The views of a scene show one set of named points, each view turned or mirrored, and shifted as a whole, with a little noise and some points left out.
(in the rows, 128 means zero)

Scene 1
View 1
K503: [116 102 101 126  33 115 120 119 163 111 104 140 139 153 185 150 113 171
 129 109  74  77 145 203 111 129 171 124 116 125 135  66]
K626: [109 111 109 127  44 119 110 124 162 116 110 137 147 144 179 157 101 161
 135 115  78  73 140 200 111 115 159 123 104 133 133  71]
K171: [ 63 152 111  39 168 109  96 140 146 140 141 134  67 106  74 115 145  66
 189 106 105 156 103 141 133   4 140  62  92 165 188 120]
K802: [ 83 149 109  66 107 145 110 115 157 138 117 120  96 125 101 134 130  99
 153 113  96 124 121 176 126  50 172  75  81 155 156  68]
K214: [ 97 145  93  77 140 111 123 122 134 132 134 167 116 126 119 118 112 106
 167  81 115  89  95 137 136  90  85 117 134 162 171 120]
K195: [ 99  98 116 120  89  81  99 144 150 113 126 143 131 131 175 146 109 147
 171 115  85  91 125 175 108  80 128 117 116 138 152 119]
K836: [106 110 116 128  88  95 110 138 141 115 127 156 154 133 174 147  96 146
 166 103  97  63 116 163 116 107  94 137 127 149 152 116]
K184: [ 93 136 109  95 114 117 110 135 141 131 129 150 135 120 140 136 103 111
 168 103 101  82 105 153 128  75 100 116 110 160 159 112]
K122: [ 87  87 137 144  93  49  77 172 152 101 138 143 149 121 196 158  95 155
 191 128  84  78 123 164 104  60  98 130 115 147 148 159]
K531: [ 92 116 120 120 115  82  96 152 138 114 138 153 142 119 164 141  98 129
 183 105  99  81 110 147 119  71  84 131 120 155 158 140]
K425: [ 77 114 123  96 133  75  90 160 146 117 146 142 115 112 140 134 115 112
 192 117  94 115 110 153 116  34 108 102 109 155 163 140]
K343: [ 79 118 137 120 124  79  81 166 139 120 143 143 140 108 153 146  98 116
 196 119 101  95 108 148 114  30  88 117 103 160 164 150]
K290: [ 85 135 113  87 118 113 101 138 144 128 130 142 116 123 127 131 117 111
 167 110 101 109 115 158 124  62 124  98 104 157 163 107]
K367: [105  90 123 143  71  71  90 152 151 102 128 148 155 134 200 150  95 164
 173 122  81  72 128 175 109  91 113 137 120 140 144 130]
K480: [119 115  93 122  80 109 125 117 138 117 119 165 156 144 174 137  97 158
 146  88  98  50 112 170 126 147  99 151 145 142 150  99]
K180: [ 78 138 132 104 103 120  93 146 149 131 124 129 140 115 137 148 101 109
 174 124  97  97 121 165 116  36 134 102  79 160 149 101]
K543: [ 95 157  98  58 101 157 125 104 155 139 108 132 101 132  99 127 129  99
 141  99  98 116 117 179 128  75 172  82  94 152 158  55]
K460: [ 73 125 139 115 123  85  86 164 138 125 137 139 142 108 152 146 102 117
 197 121 101  98 112 153 112  29  96 111  96 160 153 139]
K293: [ 84 125 126 107 109 102  97 151 143 124 128 141 143 116 147 148 102 116
 179 116  98  92 116 158 117  51 108 117 100 156 153 122]
K808: [ 97  90 124 141  67  80  89 150 157 104 123 136 152 129 195 158  97 165
 172 129  75  84 139 188 100  80 139 121 105 137 140 113]
View 2
K836: [134 143 142  88 122 156  64 129 121  91 123 145 101 135 166  83 171 114
 116 100 113 135 116 119 120 150 102 113 167 104 141 160]
K184: [125 119 142  99 127 164  78 128 128 118 135 158 121 126 120 111 159 114
 105 114 109 124 138 126 124 147 129 134 152  98 172 141]
K802: [119  89 101 102 139 173 103 125 149 149 165 149 154 146  65 140 120 111
 127 148 115 122 170 114 106 123 122 140 125  65 158 120]
K180: [100 129 124  92 109 175 114 115 129 126 126 154 115 125  99 129 155 107
 127 104 107 144 148 144 140 138 135 137 144  93 178 115]
K425: [ 93 123 123  98 107 184  96 130 131 128 112 172 105 118  98 117 162 111
 114  61 103 147 135 126 133 167 146 121 147  87 180 125]
K293: [107 135 132  95 114 168  97 118 126 118 120 154 111 132 121 115 160 111
 117 101 109 143 137 136 133 146 131 128 151  97 172 134]
K171: [ 93  71 117 117 118 195 105 144 153 173 145 189 155 113  17 155 129 118
 100  89  95 116 168 123 123 166 173 152 121  67 226  99]
K290: [118 110 127  99 125 175  87 130 136 129 141 163 130 126  98 121 146 113
 115 111 110 127 147 119 119 148 130 132 145  85 175 131]
K480: [160 136 149  90 140 154  35 140 123  81 139 143 112 141 184  65 166 121
 112 120 118 122 118 100 100 150  85 108 175 105 126 178]
K626: [139 146 105  77 128 165  77 115 130  93 145 122 117 162 160  90 144 106
 143 145 133 145 142 105  97 113  79 114 151  81  89 160]
K531: [116 140 146  95 109 167  76 130 123 108 108 163  95 120 144  96 175 116
 111  75 102 139 121 129 131 168 132 119 161 104 165 147]
K367: [114 166 117  75 103 174  77 121 122  87 105 135  87 140 172  80 172 108
 132  83 122 158 117 123 121 149 105  99 162  97 115 161]
K343: [ 92 144 139  89  99 173 102 120 118 116 100 164  91 111 118 110 173 110
 111  72 101 151 131 147 151 161 151 125 155 101 185 124]
K503: [148 141  92  75 137 169  67 126 141  89 147 115 120 171 166  80 140 106
 145 141 138 145 136  91  80 115  67 103 150  76  70 169]
K808: [108 162 102  73 107 176  93 116 126  91 114 129  92 150 158  90 161 101
 143  90 122 162 128 125 115 138 100 105 153  87 105 148]
K543: [150  79 117 107 158 163  69 139 155 136 187 147 171 150  81 131 113 117
 116 178 119 100 170 101  95 110 109 148 130  71 159 132]
K122: [ 94 171 119  76  90 178  95 118 117  94  85 151  74 123 160  90 183 103
 131  52 108 170 115 136 134 165 124  98 161  94 138 149]
K460: [ 96 142 132  93 100 172 106 116 120 121 107 160  99 115 119 119 173 106
 117  80 102 149 134 148 145 153 147 132 151  96 183 124]
View 3
K214: [149 116 120 130 155 149 151 122 114 190 146  99 160 153 165 137 118 118
 180 112 134 122  60 135  87 188 100 141 126 131 144 155]
K184: [144 116 142 143 140 131 137 113 110 156 148 116 147 163 152 129 109 124
 162 109 130 146  74 138 108 170 105 130 121 128 127 146]
K122: [118 111 155 187  93 118 105  82  83 123 179 141 151 177 132  93  83 164
 128  66 100 162  62 147  68 160  99  92 110  90 137 162]
K480: [108  62 116 159  92 134 143 157 135 140 164 130 123 155 122  90  96 133
 165  92 126 131  56 137  98 164  91 129 177 135 125 188]
K503: [116  51 116 170  81 136 108 171 144  98 171 158  83 125 114 103 104 118
 127 102 129 168  74 125 128 123 117 102 167 120  78 165]
K808: [119  88 144 183  85 119  99 111 106 103 175 154 122 159 124  99  93 143
 118  82 114 173  69 142  97 139 108  89 123  99 105 159]
K460: [147 139 161 162 135 115 123  71  84 143 157 126 164 180 153 120 104 143
 149  88 115 165  77 148  94 166 103 114  89 111 131 142]
K531: [131 118 143 166 116 126 130  97  96 152 164 128 157 177 148 104 101 145
 157  87 120 146  63 145  77 174  93 117 116 110 142 163]
K543: [173 110 117 121 164 148 138 153 131 151 134 120 108 116 164 162 136  82
 157 148 148 157  93 121 148 139 133 136 119 134  88 118]
K802: [177 122 130 128 164 143 125 127 121 148 134 123 120 124 165 168 134  87
 147 144 140 170  93 122 143 139 137 128  96 125  90 112]
K195: [125  99 136 170 104 132 110 113 109 132 172 144 131 154 135 113 101 136
 129  87 117 159  68 137  91 150 109 103 124 102 118 155]
K290: [153 124 131 145 147 137 132 114 107 158 146 119 142 148 160 141 120 115
 154 116 129 156  79 133 106 157 115 126 102 118 120 139]
K343: [146 137 160 168 131 118 123  66  81 150 162 121 169 180 152 118 101 146
 150  80 113 158  70 147  83 178  99 114  84 101 139 144]
K425: [149 137 143 160 144 132 117  75  84 162 157 118 164 161 163 136 114 132
 143  95 116 149  68 136  77 167 115 109  81  94 135 133]
K836: [121  78 127 160 102 134 136 142 129 141 167 132 130 160 127  97 100 135
 157  95 125 141  62 136  94 164  95 127 160 129 125 176]
K293: [144 123 151 158 131 122 127  94 100 142 156 126 146 170 146 124 105 133
 152  99 121 161  76 144 105 160 106 118 102 115 125 143]
K626: [129  79 140 171  97 122 113 142 126 105 163 149 103 147 123 106 100 131
 135 100 126 174  81 137 126 135 112 106 139 119  94 154]
K171: [194 166 131 119 198 148 129  78  87 198 126  95 171 126 202 190 144  87
 155 137 134 146  85 126 100 162 140 130  53 100 124  95]
View 4
K293: [125 136 130 158 168 134 167  97 112 120 132 142 149 149 143 138 121 123
 131 140 117  99 133 134 112 137 120 140 132  74 107 117]
K214: [149  93 124 149 130  92 184  65 136 112 146 127 103 156 154 141 143 105
 143 140 113 110 134 104 119 126 144 118 103  86 102 101]
K425: [126 120 112 169 161 129 155  83 114 136 131 143 155 148 146 149 113  95
 116 145 113  94 137 136 134 139 119 113 147  92 128 115]
K802: [144 136 134 106 116 137 170 109 170  67 165 111 199 123 154 116 149 102
 110 165 112 143  62 163 109 143  91 161 126  56 108 106]
K503: [141 141 202 146 141 136 186 129 113 123 158 193 148  76  96  82 153 186
 189 119  95 140 107 138  63 133  95 140 141  33  96 138]
K480: [143 118 184 156 149 105 200  94 101 131 144 182  94 115 116 114 153 169
 193 114 108 120 143  97  76 127 134 132 112  55  86 128]
K543: [153 116 144 104 103 116 184  95 171  69 172 122 167 117 153 107 162 112
 138 157 109 149  65 145  96 135 101 152 110  54 101  99]
K184: [138 123 133 148 150 113 186  88 123 109 139 134 125 147 148 133 135 122
 143 139 117 110 127 120 107 133 125 135 112  73 100 112]
K367: [119 142 165 180 185 139 174 115  78 157 130 193 136 123 112 118 116 162
 159 120 109  99 154 129  91 138 117 125 150  59 107 139]
K290: [141 117 128 140 138 122 167  87 131 109 146 136 154 142 150 131 134 105
 130 151 110 114 110 135 116 135 116 133 126  71 115 112]
K808: [121 148 166 170 180 150 169 120  91 147 139 193 155 107 109 115 121 161
 154 125 108 104 139 145  92 140 105 135 157  52 111 138]
K171: [149  96  81 131 115 114 145  62 172  91 158  94 182 164 175 159 133  39
  79 178 119 118  86 150 158 137 113 116 135  97 138  89]
K122: [113 143 144 197 194 147 162 108  70 167 120 189 144 137 121 137 101 145
 142 125 117  80 171 134 113 139 115 118 161  78 121 141]
K195: [127 130 153 168 161 137 169 104 100 144 140 181 147 118 119 120 124 143
 152 128 110 107 134 134 102 136 113 123 145  68 115 132]
K626: [129 148 189 144 147 138 190 126 114 117 151 181 152  92 106  92 144 179
 175 129 101 129 110 138  70 137  99 154 134  32  93 136]
K836: [130 132 160 170 166 125 191 100  96 134 132 174 114 132 121 124 132 155
 167 122 113 102 147 110  90 130 133 133 122  65  97 126]
K180: [123 148 129 145 161 142 164 104 125  99 138 127 173 143 149 127 124 123
 123 150 115 106 114 147 111 142 107 153 134  65 107 119]
K460: [116 141 115 168 175 138 163  95 104 135 122 138 155 163 146 143 104 114
 118 143 124  82 145 137 128 143 118 134 142  83 116 119]
View 5
K195: [119 104 136 155 143 124 125 110  98  88 120  91 139 117 139 103 107 185
 151 109 193 123 152  84 148 111  84 143 110 137 140 130]
K367: [117  95 140 160 137 124 131 101  77  67 134  65 156 112 155 101  94 183
 158 106 214 124 159  66 159 105  97 154 105 134 143 121]
K171: [156 135 155 159 193 134 102 138 143 148  69 168  98 153  75 125 156 133
  96 123  65  97 106 122  90 148  55  98 115 148 114 138]
K293: [129 117 157 156 169 128 126 113  94  98 112  94 148 121 123 117 116 149
 133 104 160 112 142  92 121 127  90 133 101 131 136 116]
K290: [118 122 157 154 159 126 128 129 121 120 101 118 130 135 114 112 123 145
 129 115 142 114 134 112 127 138  83 121 115 141 139 128]
K180: [119 127 149 138 180 122 124 125 116 117 102  90 148 132 112 128 125 163
 125  90 161 111 141 106 104 140  98 116 103 128 130 103]
K626: [ 65 114 130 124 125 117 148 130 128 103 125  65 148 125 139  98 104 204
 165  96 226 133 170 113 163 130 118 136 120 126 151 124]
K184: [105 120 168 156 158 130 142 125 102 109 111 112 142 129 131 102 113 129
 132 113 149 121 141 113 135 140  92 136 110 133 148 123]
K503: [ 53 109 120 126  97 117 148 133 136 104 129  71 142 128 145  89 103 218
 172 103 239 137 173 113 185 122 115 145 128 129 154 134]
K425: [157 109 151 169 178 125 111 111  90 104 102 114 129 129 115 120 120 152
 123 115 133 104 126  79 115 117  69 129 104 143 127 129]
K460: [142 107 167 171 178 127 127 107  72  86 113  95 150 121 134 117 107 134
 130 109 154 114 140  77 123 118  87 141  98 132 137 114]
K531: [131 110 170 173 158 135 133 106  69  87 122 100 147 118 139 108 103 138
 133 113 162 120 142  79 140 120  85 148 100 135 144 123]
K802: [ 97 146 137 122 162 120 126 151 170 153  87 126 122 148  90 118 142 174
 123 101 141 111 136 138 116 156  90 102 123 135 130 130]
K543: [ 72 142 144 122 144 121 145 159 173 153  91 131 121 150  95 106 136 167
 133 109 145 119 139 157 133 166  99 102 131 136 141 136]
K214: [107 120 190 174 146 143 142 130  94 120 103 144 130 132 122  85 117 100
 131 133 115 125 135 123 146 144  83 134 115 136 156 145]
K343: [167 115 155 169 200 128 109 101  70  87 107  90 144 118 125 135 119 146
 121  91 148  99 128  63  94 117  79 133  88 134 119 102]
View 6
K214: [102 117 150  95 149 129 139 134 103 155 106 123 151 121 117 115 139 189
 116 108 156 145 132 140 157 137 156 115 136 135  96 143]
K531: [140 145 134  91 149 101 149 155 158 127 115 133 112 155 136 147 143 146
 115 115 129 142 118 166 164 139 158 103 117 124  92 150]
K171: [ 68  54 143  84 145  68 127 116  54 124 181  91 153 147  97 130  94 160
 158 135 192 137 124 121 156 117 153 122 168 108 160 170]
K195: [160 131 115  72 154  99 139 136 157 119  95 138 102 156 155 163 137 144
 116 127 105 140 128 168 129 126 154 100 136 105  94 154]
K290: [115  91 143  85 149  93 126 131 119 130 122 126 133 145 143 150 129 166
 130 128 141 144 136 145 144 115 147 114 152 116 113 161]
K180: [130  80 151  96 156  66 122 140 147 123 137 131 123 159 167 174 129 147
 133 134 131 152 135 136 146 108 152 120 144 110 108 170]
K343: [131 135 142  96 152  73 150 166 159 120 145 121 111 166 126 153 133 129
 123 119 142 141 114 161 175 136 167 104 117 124 108 161]
K543: [103  38 143  85 147 105 107 101  92 143 100 134 159 126 166 157 125 192
 137 139 135 152 150 116 110  87 136 128 181  99 113 164]
K626: [175 103 122  74 156 107 114 124 174 130  52 164 111 149 203 185 154 165
 106 138  72 153 149 152  97  95 139 110 153  94  75 153]
K184: [128  99 143  97 148  90 129 142 138 130 117 135 130 147 150 161 136 157
 125 124 131 148 133 147 146 115 150 115 141 115 100 159]
K122: [170 167 120  76 155  80 158 162 190 112 120 132  82 175 144 166 140 116
 112 122 102 134 117 182 157 145 167  93 112 109  94 157]
K836: [157 146 131  90 156 120 144 149 170 138  78 149 112 144 159 153 160 160
 100 113 105 152 131 164 144 132 159 105 123 121  73 146]
K367: [178 159 114  71 156 102 144 149 192 120  84 148  90 161 163 167 148 135
 103 119  88 138 128 180 136 136 158  94 121 106  78 153]
K808: [180 137 116  72 156  83 136 145 187 111  91 150  90 170 174 180 144 133
 116 134  80 140 132 172 119 119 153  99 137  95  89 158]
K460: [129 120 142  94 155  68 145 162 157 117 149 125 110 167 138 162 131 126
 131 124 144 146 118 154 173 131 160 106 126 121 108 161]
K480: [162 148 128  82 153 142 139 137 160 153  42 159 129 126 169 145 168 186
  90 107  96 152 138 164 126 133 148 107 129 122  57 138]

Which points are out of place in each view (at most two, in the order of its rows)? Write - if all are in place.
view 1 -> -
view 2 -> K180, K543
view 3 -> K836, K626
view 4 -> K802
view 5 -> K460, K343
view 6 -> K184

Scene 2
View 1
K721: [193 126 174 110  54 124 186 141 171 144  83 131 161 118 137 129  88 143
 118 165 164 135  95 177 131 166 124 144 112  38 144 124]
K988: [ 96 128 139 110 155 152 153 138 145 107 124 123 150 142 113 125 158 148
  67  77  91 109 113 146 153 169 109 137 127 120  92 159]
K362: [115 153 148  78 166 120 173 158 168 108  47 144 201 166 141 126 222 164
  50  32 115 139 158 144 157 193  95 163 106 158 122 168]
K885: [115 138 170 109 144 141 173  91 138 138 101 138 191 175 104 104 190 130
  91  65  91 102 123 148 105 191  82 183 149 158 155 176]
K571: [138 125 162 121 109 136 175 103 144 131 106 136 169 153 111 108 143 131
 111 121 120 107 112 155 100 173  97 167 136 112 141 153]
K53: [142 107 159 134  84 151 171  95 140 135 133 127 143 132 100 112  94 119
 127 156 121  95  90 160 102 164 111 150 146  80 136 140]
K226: [101 112 134  94 139 110 147 180 153  69  58 143 184 128 132 143 166 157
  95 107 141 138 142 162 127 179 117 134  98 117  93 141]
K256: [ 93 105 130 112 132 127 143 142 135  82  85 138 168 131 113 126 158 142
 112 118 130 113 133 154 103 175 106 139 119 127 100 149]
K716: [ 63  66 110 117 117  98 113 159 116  29  69 147 173 111 100 148 136 131
 173 181 164 117 148 168  45 185 113 121 116 123  82 127]
K158: [ 82  96 126 114 143 131 136 141 133  71  96 133 162 127 112 133 149 134
 108 119 126 111 133 154 106 172 112 133 118 127  92 147]
K316: [141 119 163 127  98 143 170 124 156 129 115 123 147 129 114 123 106 134
 111 140 133 115  92 162 129 162 117 145 128  70 127 141]
K578: [ 90 103 127 130 133 171 145 131 136 108 161 109 107 112 101 135  97 138
  82 125  93  95  86 147 160 142 130 109 128  81  71 142]
K825: [ 90 140 146 106 170 171 168 115 149 137 148 116 143 159 110 121 170 147
  37  47  66  97 100 131 171 164 103 145 139 133 106 172]
K799: [110  97 145 113 105 103 143 129 135  83  56 151 203 143 106 119 158 125
 152 153 153 119 146 163  53 193  91 169 123 131 139 152]
K496: [185 139 174 114  71 130 192 138 181 149  85 134 163 131 134 123 111 146
  90 136 144 133 100 171 146 168 122 154 107  52 143 135]
K798: [163 134 172 107  97 128 182 123 160 140  83 139 190 153 125 111 151 138
 102 116 130 124 114 163 116 179 102 171 119 101 156 148]
K810: [165 123 165  92  85 100 171 166 167 108  32 145 196 139 142 135 150 152
 111 139 163 150 142 174 121 184 117 153  90  87 137 132]
View 2
K825: [119 163 112 111 113  95 174 135 146 131 105  84  97 164 141 179 171 151
 202 166  72 140 105 110 181 237 160  74 110 163 152 141]
K798: [ 79 126 125 199 154 137 144 145 131 109 116 132 111 123  88 148 138 134
 164 143 171 131 130 109 179 200 126 121 153 141 147 131]
K799: [ 77  90 125 183 142 163 132  99  95  87 139 182 119 137 132 151 117 150
 150 106 183 127 138 127 147 146 124 112 161 103 103 131]
K988: [124 149 121 111 109 111 154 124 124 118 109 102 109 165 153 158 153 145
 181 141  95 131 103 132 171 212 145 101 124 158 146 133]
K810: [ 83 125 145 184 156 143 119 147  90  70 113 134 101 129  88 134 123 107
 137 129 215 123 114 139 142 186 109 165 162 155 142 119]
K158: [116 125 125 116 108 132 139 106  92  94 125 144 124 163 157 152 136 145
 165 109 133 123 115 150 148 167 133 117 142 130 120 125]
K316: [118 151 106 178 120 147 135 151 131 131 119 123 146 130  97 116 158 129
 166 114 148 129 118 133 212 186 119 141 149 135 153 126]
K571: [ 76 121 113 209 149 140 149 132 143 134 118 138 116 120  89 158 140 151
 173 141 152 135 142  93 203 199 139  92 147 127 134 130]
K885: [ 68 119 116 172 151 122 172 112 152 119 117 125  86 144 126 187 133 160
 186 165 123 138 136  81 162 211 161  56 128 133 122 141]
K53: [111 142  87 195 117 155 144 137 140 152 136 140 171 125 100 117 157 142
 172 103 140 127 132 122 240 171 132 125 152 114 141 126]
K578: [161 171  96 105  75 124 150 136 115 142 129 104 165 167 148 120 179 134
 183 102  86 130  96 168 223 184 127 130 135 145 154 127]
K226: [106 129 148 112 131 123 129 125  82  69 114 138  98 161 142 152 127 120
 147 120 165 116 105 158 115 180 120 136 152 156 131 125]
K721: [108 154 119 214 138 158 117 178 118 117 118 127 147 107  50  90 149 103
 145 109 202 122 115 147 225 186 100 180 165 144 168 118]
K256: [102 125 120 129 117 136 135 106 101  93 128 143 119 157 147 150 130 143
 165 115 139 125 115 145 148 172 133 118 145 135 118 127]
K716: [113  92 123 126 108 164 114  86  64  76 153 197 155 159 173 131 110 145
 140  64 165 114 122 176 135 108 106 145 166 106  92 118]
K362: [ 79 131 162 118 162  94 154 138 103  62  85  97  39 160 130 193 127 125
 170 180 149 135 107 116  93 235 144  92 131 182 141 130]
View 3
K256: [121 116 102 123 121 134 142 144 146 166 103 132 165 150 136 104 169 165
 150 115 101 116 101 151 133  63 129 169 122 133 122 145]
K571: [113 155 123 108 131 152 128 116 170 166 100 129 142 136 127 123 146 148
 129 131  77 135  86  75 114  68 112 162 100 152 147 113]
K362: [128 128 117 106 132 139 170 170  97 159  58 161 154 153 128  43 145 175
 137 141  68  79 180  92 114  42  94 123 195 162 159 151]
K885: [116 131 154  97 153 167 138 125 170 162  73 144 126 150 143  87 115 160
 109 141  68 102 114  69 123  25  82 158 121 166 158 109]
K810: [109 147 100  60  68 141 174 151 113 173  94 162 208 142 128 124 164 176
 169 147  38 161  79 108 118 105 120 156 149 133 165 166]
K578: [140 164  72 221 175 119  93 117 172 156 124  79 123 130 107 110 193 112
 141  88 168 105 129 128 113  87 166 163  81 161  77 111]
K53: [110 177 109 129 136 149 109  99 190 174 122 107 142 125 120 152 169 127
 137 124  95 160  50  87 103  98 141 180  64 154 125 102]
K316: [119 187  93 138 130 131 121 115 163 173 113 114 148 126 114 138 174 131
 146 128  85 155  80  82 103 103 146 161  90 150 134 121]
K798: [116 173 122  88 116 150 142 123 149 174  92 139 156 130 125 118 152 148
 139 149  50 148  90  63 103  86 108 148 122 155 157 125]
K716: [101  78 101 107  88 135 143 151 143 157 134 137 210 165 149 150 191 178
 179 100 101 148  42 216 159  71 149 201  98  99 118 161]
K158: [116 111 109 134 129 132 135 141 149 161 110 125 167 158 138 103 172 162
 152 111 110 114 101 157 135  63 134 172 122 134 118 137]
K496: [125 214  82 114 107 129 139 123 144 178 102 122 160 107 102 134 174 138
 160 149  54 163 101  45  74 131 142 143 118 162 149 131]
View 4
K798: [181 123  83 143 129 126 127  93 122  67 137 116 122 109 156 129  98 136
 125 131  76  86  94 170 101 136 149 118 137 132 128 180]
K571: [183 116  72 146 131 101 126  87 115  61 158 119 115 106 169 108  98 133
 113 121 103  99 100 167  84 120 141 130 144 132 127 155]
K988: [157 116  70 178 129  70  98 100 136 107 125 153 111 113 166 127 102 125
  88 103 134 128 132 147 125 123 112  95 113 152 135 117]
K53: [157 114  68 121 145  97 133  96 114  30 196 109 116 112 171 104  84 125
  98 115  96  70  93 137  57 110 123 132 145 114 143 109]
K721: [164 114  91  92 139 141 138 121 142  42 172  92 121 152 134 142  67 137
 126 133  25  28  87 130  79 139 135 100 120 106 144 137]
K316: [159 115  75 129 137 110 123 106 129  52 169 116 119 133 158 119  83 129
 105 113  81  70 104 132  83 121 126 112 128 116 140 117]
K496: [169 116  75 113 124 128 124 109 151  46 142 107 129 143 142 154  69 140
 121 131  35  46  93 151  97 132 131  93 112 116 141 145]
K158: [151 134 120 154 141  86 115 121 112 130 164 152 100 124 173  96 120 115
  99 117 142 122 140 119 109 149 144 114 125 130 122 131]
K256: [154 134 123 155 133  97 118 115 106 126 160 148 105 119 170 103 117 115
 105 116 128 122 132 119 110 147 148 116 130 127 115 143]
K226: [154 143 142 147 121 120 106 138 130 164 115 166 104 159 144 136 112 131
 127 122  86 112 140 122 149 180 150  79  94 131 112 159]
K810: [170 134 132 119 127 149 124 129 122 106 133 118 114 141 136 129  97 126
 144 140  43  73 105 139 118 171 171 102 115 115 110 192]
K885: [204 126  67 187 122  93 115  64 109  87 116 137 119  72 180 115 113 135
 113 116 136 143 110 205 106 111 143 132 155 153 119 191]
K825: [173 108  40 197 117  57  94  75 141  95 106 165 122  90 176 143 103 130
  81  93 150 143 130 172 128  94 101  90 105 168 138 110]
K716: [137 146 182 124 157 114 142 148  78 147 215 139  86 140 169  52 134  96
 103 123 129 108 135  81  81 176 179 145 153 102 106 138]
K362: [194 140 103 191 100 110 101  96 139 156  65 172 112 106 158 151 120 139
 128 122 110 149 130 184 166 152 153  84 101 166 108 208]
K799: [174 147 143 135 142 123 140 112  85 107 186 120 101 112 168  72 127 114
 124 138 105 100 112 142  85 161 179 153 166 116 106 192]
View 5
K158: [ 88 109  91 108 146 136 151 110 146 138 125 130 135 115 110 167 143 161
 144 133 126 122 108 101 141 120 164  78 128 148  96 111]
K53: [ 94 144  75  98 106 105 160 100 125 142  85 120 139 116  87 177 236 217
 154  70 104 131 196  64 150 158 153  81 149 225 171 124]
K721: [ 75 114 117 155  60 146 170 128 131 131 125 161 116 104  99 170 208 178
 159  29  85 191 171  79 141 218 151  75 117 154 180 118]
K988: [ 94 109  87 106 124 117 121  87 120 115 120 123 137  74 109 187 151 167
 150 119 133 138 105  58 115 106 150 140 140 164 102 115]
K226: [ 78  95 111 135 124 159 157 121 144 127 149 151 122  96 118 163 120 137
 147 116 121 149  90 106 136 143 167  89 111 108  97 110]
K810: [ 59 114 111 178  82 160 173 143 135 115 143 175 125 107 127 154 147 142
 149  87 104 177 106 116 137 192 153  73 109 115 156 120]
K362: [ 70 111  90 170 104 137 132 112 108  73 148 159 144  71 143 176  92 129
 155 152 147 158  37  79 101 112 134 168 116 103 122 128]
K578: [109  95 102  57 126 111 130  85 126 162 104 101 119  86  78 194 194 190
 149  76 123 135 171  45 135 123 167 107 138 185  93 101]
K256: [ 83 116  93 124 133 134 161 112 139 133 124 138 135 113 112 167 144 160
 144 132 125 132 106 105 139 122 164  80 121 149 108 125]
K799: [ 74 139  78 163 132 156 191 132 153 129 127 158 143 151 126 142 149 160
 142 149 116 121 112 145 156 156 160  38 120 158 149 130]
K825: [ 97 121  74 103 115  93 111  75 103  99 103 111 148  63 115 199 144 180
 158 123 153 131 102  32 103  85 137 179 146 179 119 122]
K885: [ 79 166  49 164 116 111 150 100 105  73 108 139 169 100 138 168 146 174
 157 160 136 115  90  82 119 102 125 137 144 183 174 148]
K316: [ 79 144  86 139  79 124 165 110 122 129 102 135 136 110 105 169 213 194
 153  64  98 154 178  70 136 174 137  87 134 195 187 121]
K571: [ 82 147  79 146 103 120 157 106 120 105 108 142 144 105 117 170 175 185
 148 113 118 137 132  90 135 148 141 100 132 184 172 131]
K496: [ 74 120 106 163  55 140 154 119 113 110 125 158 120  91 108 180 196 174
 161  48  99 190 156  66 131 208 144 104 115 155 183 120]
K798: [ 68 141  86 175  78 130 159 116 114  98 120 160 139 104 124 164 169 171
 155  97 114 159 124  90 132 169 134 103 124 158 181 136]
K716: [ 89 100 103 100 172 168 199 134 176 174 126 143 124 154 102 145 153 150
 131 144 108 105 126 159 172 146 183   0 112 140  86 107]

Which points are out of place in each view (at most two, in the order of its rows)? Write - if all are in place.
view 1 -> -
view 2 -> K571
view 3 -> K810, K578
view 4 -> K226
view 5 -> K53, K316
